Points on a hilly landscape, in no order, each with its height.
A ball rolls from a point to whichever of its 2 nearest points has the largest drop for the distance, and stops where none of them is lower. Distance is the straight distance between rows; heights are no part of it.
(117) (h 6): [100 156 161 137 119 126 129 120 142 122 125 160 102 126 112 161 147 135
 145 119 106 136 144 152 140]
(693) (h 363): [171 197 142 138 116 184  53 134 169 158 120 113 153 105 133 157 116  87
 142 136 104 171 137 163 116]
(52) (h 127): [149 130 135 129 118  84 150  71 115  92  87 169 142 125 142 159 132  89
 165 120 117 147 128 111 169]
(581) (h 227): [152 111 177 146 118 187 112 139 148 188 123 118 113 137 107 114  75  78
 181 142 172 137 171 114 151]
(715) (h 194): [141 115 170 139 109 148 133 101 142 154 116 141 131 139 112 149  84  58
 205 145 170 123 176 109 169]
(372) (h 15): [154  94 109 138 124 131 136 117 104 143 134 104 171 123 131 167 165 196
 129 124 111 118 124 125  87]
(707) (h 308): [160 141  80 132 138 159  83 125 177 147 154 115 112 121 121 119 169 157
  99 169  65 162  97 154  74]
(110) (h 288): [148 156  95 142 118 137 128 160  88 108 148 111 175 127 190 111 153 114
  64  95 179 102  99 142 129]
(605) (h 232): [ 71 168 128 141 128 132 113 143 131  96 136 171 121 118 141  77 149 142
  55  98 138  98 107 138 157]
(727) (h 302): [137 141 151 107 140 174 117 131 168 162 113  88 141 126 103 128 134  89
 172 144 145 143 168  68 125]
(676) (h 296): [121 140 184 119 134 134 133 122 165 168 100 122  80 124  89 187 121 129
 205 151 104 138 179 123 124]
(924) (h 87): [ 74 108 164 131 128 135 133 142 136 132 108 155  92 145 118  83  90  83
 126 131 159 121 144  93 181]
(159) (h 185): [ 77 181 148 120 129 133 119 149 152  96 140 166  94  94 145  87 110 135
  80  97 162 100 114 154 187]
(502) (h 309): [138 190 154 115 135 166  65 140 180 148  92 132 103 104 126 130 126  83
 131 112 114 181 134 132 128]
(846) (h 35): [ 89 144 155 100 163 125 135 148 161 114  71 136  38 151 119 138 129 160
 142 121  50 168 110 140 139]
(200) (h 331): [130  64 129 101 145 143 114  70 135 156 103 132 173 102 186 170 155 180
 126 147  90 160 130  67  83]
(936) (h 551): [134 131 130 151 113 170 135 155 103 143 185 123 129 140 123  86  85 111
 117 129 169  96 139 174 142]
(517) (h 358): [121  96 154 127 128 108 142  84 137 142  97 148 137 115 159 183 159 176
 142 146  67 144 136  81  99]
(247) (h 122): [100 110  92 146 133 120 130 174  85 121 177 128 119 154 106  56 120 159
  76 127 142  85 110 152 119]
(559) (h 362): [165 127 124 104 142 160 137 140 125 161 156  26 151 123 105  96 116  86
 158 150 155 145 141  95  92]
(252) (h 338): [122 117 145  92 151 168 133 116 140 156 110  83 148 132 114 121 162 131
 144 149 133 136 147  37 106]
(268) (h 447): [173 164 139 164  94 144 102  94 149 138 155 150 194 117 155 201 124 111
 151 131 101 149 148 178 109]
(227) (h 301): [131  53 100 122 125  97 116  66 131 124  76 160 178 103 192 172 145 149
 130 127 103 150 125  65 129]
(823) (h 92): [ 94 113 130 143 126  91 128 108 148  92 139 194 114 118 182 164 137 148
 112 128  63 170 114 156 122]
(538) (h 385): [153 100 116 107 128 120 162 120  95 164 164  32 123 106 101  82  84  89
 141 148 153 145 117  92  73]
(779) (h 121): [122 174 114 119 154 171  68 147 192 152 104 126  58 116  92  87 166 128
  94 134 110 146 119 140 121]
(280) (h 75): [124 164 151 128 110 132 126 103 149 106 106 156 135 117 145 146 129  83
 133 101 130 144 139 125 159]
(385) (h 101): [ 50 121 176 118 146 114 132 169 147 118 109 166  48 144 101 104  93 154
 127 138 120 118 125 147 170]
(232) (h 376): [122 103 162 115 131 101 164  78 124 148  81 136 138 131 127 187 147 153
 174 155 103 111 156  68 113]
(3) (h 59): [157  83 102 127 119 105 154 128  80 125 146  67 171 115 124 151 135 163
 135 110 157 113 127 134  84]
(728) (h 95): [161  98 108 135 107  79 158 129  71 139 176  64 152  87 118 140  92 118
 142 109 173 115 131 132  65]
(523) (h 367): [122  92 150 103 142 132 149  94 120 148  96 110 165 127 125 155 156 158
 152 152 133 110 155  38 108]
(114) (h 157): [138 102 108 163 106 111 159 147  73 117 188 132 164 144 121 133 104 151
 120 116 169  77 135 179 118]
(809) (h 161): [142 127 148 134 117  98 153  71 115 122 101 161 142 135 112 166 107  69
 218 142 156 123 158 106 176]
(106) (h 119): [ 78  79 170 148 107 124 143 141 120 154 117 159 104 156 104  97  99 121
 138 155 123  89 144  93 162]
(647) (h 714): [115 124 102 118 159 153 123 156 125 152 147  89 108 140  91  83 160 150
 121 150 124 118 130  94 104]
(854) (h 241): [121 104  90 147 117 116 123 138  92 101 112 141 196 133 177 116 156 141
  75  84 181  86 106 112 143]
(223) (h 233): [ 78  95 116 139 132  99 112 141 128 112  90 169 136 124 159 119 177 180
  68 107  87 126 100  74 116]
(731) (h 162): [152 186  66 120 142 155 101 163 143 129 152  86  94 130 110  70 154 115
  64 126 138 125  92 170 113]
(352) (h 112): [125 102 111 158 124 125 101 108 146 118 147 178 160 106 184 164 155 150
 106 122  94 159 121 138  97]
(402) (h 179): [ 90 106 155 154 108 101 147 126 106 118 147 187 134 150 109 145 123 154
 136 141 143  73 152 146 149]
(315) (h 298): [135 118 136  90 146 104 156 117 134  72  61 132 114 160 135 121 139  95
 150 121  89 168 120  84 182]
(899) (h 200): [ 81  93 123 134 118  71 122 144 106 106  89 186 156 143 140 125 160 166
  90 106 138  86 112  87 143]
(261) (h 128): [143 114  92 158 109  77 157 147  64 123 194 103 130 112 110 128  97 138
 121 105 161 104 109 180  78]
(501) (h 691): [140 116 100  89 160 137 137 128 107 153 131  75 118 128  96 110 160 198
 112 157 101 122 116  92  68]
(617) (h 209): [123 114 111 154 117 105 131 102  93 108 113 172 188 136 156 136 141 117
 118 104 191  77 125 100 160]
(515) (h 224): [116 158 153 125 114  89 157  89 127  69 116 181 124 121 131 148 100 125
 136 109 136 116 117 173 197]
(945) (h 182): [141 104 108 168 102 112 145 121  78 108 154 157 195 141 147 138 118 139
 119 110 198  63 130 160 148]
(260) (h 79): [105 137 143 100 153 124 120 137 179 113  97 141  60 130 145 134 124 127
 138 131  38 208 110 140 124]
(564) (h 221): [137 175 104 133 141 173  55 134 197 144 126 141  94 107 133 106 152 109
  90 151  80 173  99 159 107]
(234) (h 318): [160 130 138  86 138 129 135 114 157  77  75 137 112 146 159 124 121  77
 144 118  80 197 125 131 180]
(691) (h 242): [132 152 160 102 128 109 152 108 146  81  99 155  96 138 119 154  92 128
 163 104 127 147 130 180 201]
(7) (h 673): [140 100  84  86 141  92 145 117  88 145 135  59 111 106 100 123 141 196
 100 131 117 130  87 118  51]
(203) (h 138): [ 65 133 171 131 137 138 110 164 153 124 129 164  61 109 119  61  83 138
  93 123 158 113 123 151 184]
(957) (h 332): [175 168 102 106 138 160 108 164 136 159 148  31 133 114 107  91 114  67
 132 146 161 141 127 128  98]
(943) (h 61): [159 105 107 163 115 134 116 111 124 140 158 139 173 110 155 181 160 179
 127 127  88 143 123 165  81]
(75) (h 383): [169 122  63 137 128 112 115 142 114 121 144  80 142  91 157 109 163 147
  65 110 116 152  68 159  65]
(733) (h 259): [121 123 138  88 147  96 164 117 116  66  87 169 103 181 105 129  94 159
 163 127 104 117 124 161 225]
(652) (h 68): [ 93 131 163  88 167 126 147 160 147  98  74 138  49 172 106 127  94 150
 154 117 100 152 126 131 168]
(530) (h 273): [164 167  91 122 141 158 111 159 132 132 145  64 147 117 143  90 164 100
  97 124 137 139  96 126  96]
(859) (h 131): [ 87 127 133 138 140 158 119 156 132 131 139 132 121 142 129  74 128 101
 106 125 161 107 143  95 156]
(896) (h 476): [174 175 128 166  90 151 112 115 122 127 176 150 191 117 160 176 135 132
 119 113 126 127 128 214 119]
(548) (h 408): [152 184 144 142 109 148  66 114 170 135 146 161 161  99 169 179 101  80
 140 138  90 180 145 177 120]
(303) (h 371): [162 136  60 142 134 134 108 134 139 126 160 106 116 122 127 108 170 164
  73 134  88 146  72 167  69]
(566) (h 177): [ 82 138 117 136 131 139 124 165 110 108 139 152 145 140 152  59 136 105
  62 114 179  82 125  96 162]
(613) (h 206): [141 159 116 114 153 171  84 139 183 176 110 100  65 121  73 116 163 145
 138 157 102 149 138 127 105]
(556) (h 352): [146 167 165  90 138 143 100 140 173 108  70 129  96 121 143 130 113  62
 137  97 110 199 135 110 155]
(493) (h 272): [112  75 112 126 135  98 120 105 142 105  89 166 146 109 192 137 158 134
  96 116  89 169 110  55 122]
(97) (h 282): [100 103 137  98 143  79 163 121 119  85  64 141 116 159 122 120 130  96
 154 135 127 132 126  55 177]
(4) (h 604): [160  95 135 137 117 153 155 129 103 155 173  86 163 144 104 139 103 114
 175 149 155 109 161 119 113]
(209) (h 589): [163  84 124 167  97 143 166 127  87 144 159 101 182 153 137 112  94  86
 149 141 185  91 138 116 137]
(742) (h 44): [130 163  76 136 137 130 128 166 103 112 177 107 110 132 119  72 140 134
  73 114 153 104  95 174 108]
(620) (h 202): [ 99 127 145 155 100  66 156  87 103  91 125 205 144 135 124 174 128 155
 139 122 146  88 130 165 171]
(555) (h 572): [153 128 120 150 110 160 151 162  93 144 171  85 154 142 155  72  85  66
 109 130 181 103 135 133 142]
(536) (h 316): [143 137 183 106 147 123 136 127 164 139  78 126  74 144  97 179  92 100
 209 126 126 166 171 127 155]
(108) (h 264): [144 165 145 125 134 185  96 149 155 164 126 104 135 127 124 118 108  66
 158 127 169 136 169 112 141]
(810) (h 641): [162 140  91 112 133 107 148 117 114 154 176  53  98 118  65 138 113 142
 155 152 126 134 115 149  61]
(642) (h 167): [ 71  94 120 140 124 101 128 176 102 123 147 176 142 156 119  80 141 174
  80 125 141  70 122 110 134]
(711) (h 340): [154 114  73 149 117 122 117 148  96 116 138 104 172 100 191 123 160 148
  69  84 140 126  85 162  90]
(359) (h 502): [149 180 130 153 100 146 127 117 109 112 178 151 172 118 153 155 127 131
 113 109 166  87 135 199 147]
(325) (h 656): [133 122  86 105 132  77 148 100 112 157 163  62  81  96  71 124 108 146
 114 145 145 129  94 117  41]
(656) (h 527): [120 161 142 146 115 158 121 128 130 121 169 154 135 126 126 127 117 121
 121 117 164  93 151 175 156]
(510) (h 623): [171 131 123 117 127 146 146 128 114 160 177  65 144 128  85 157 126 153
 183 152 126 126 149 145  79]
(659) (h 53): [ 99 127 155 133 123  89 156 107 131 101 103 169  99 143 131 173 145 151
 137 120  65 142 122 143 144]
(684) (h 150): [104  79 146 161 106 130 144 147  95 150 161 153 133 161  98 108 102 148
 135 150 133  78 157 125 136]
(876) (h 269): [ 90 107 145 101 140  75 168 126 115  85  84 163 100 174 113 131 101 123
 159 136 119 113 123 114 191]
(85) (h 266): [134 154 157 114 140 162 114 124 166 181 114 102  95 118  85 159 156 145
 181 158  88 139 166 117 106]

Where does a ball stop that starts at each point below?
(75) -> (372)
(234) -> (924)
(523) -> (117)
(536) -> (117)
(501) -> (502)

Call two points neighbours if one is among the 2 nearest of the other. Go from one point of each pair to the other, from neighbour to neighbour, staying as low as possible. Name the highest point that can't be avoided.
(846) / (502) -> (556)
(742) / (372) -> (232)
(779) / (117) -> (536)
(117) / (372) -> (352)
(924) / (846) -> (605)
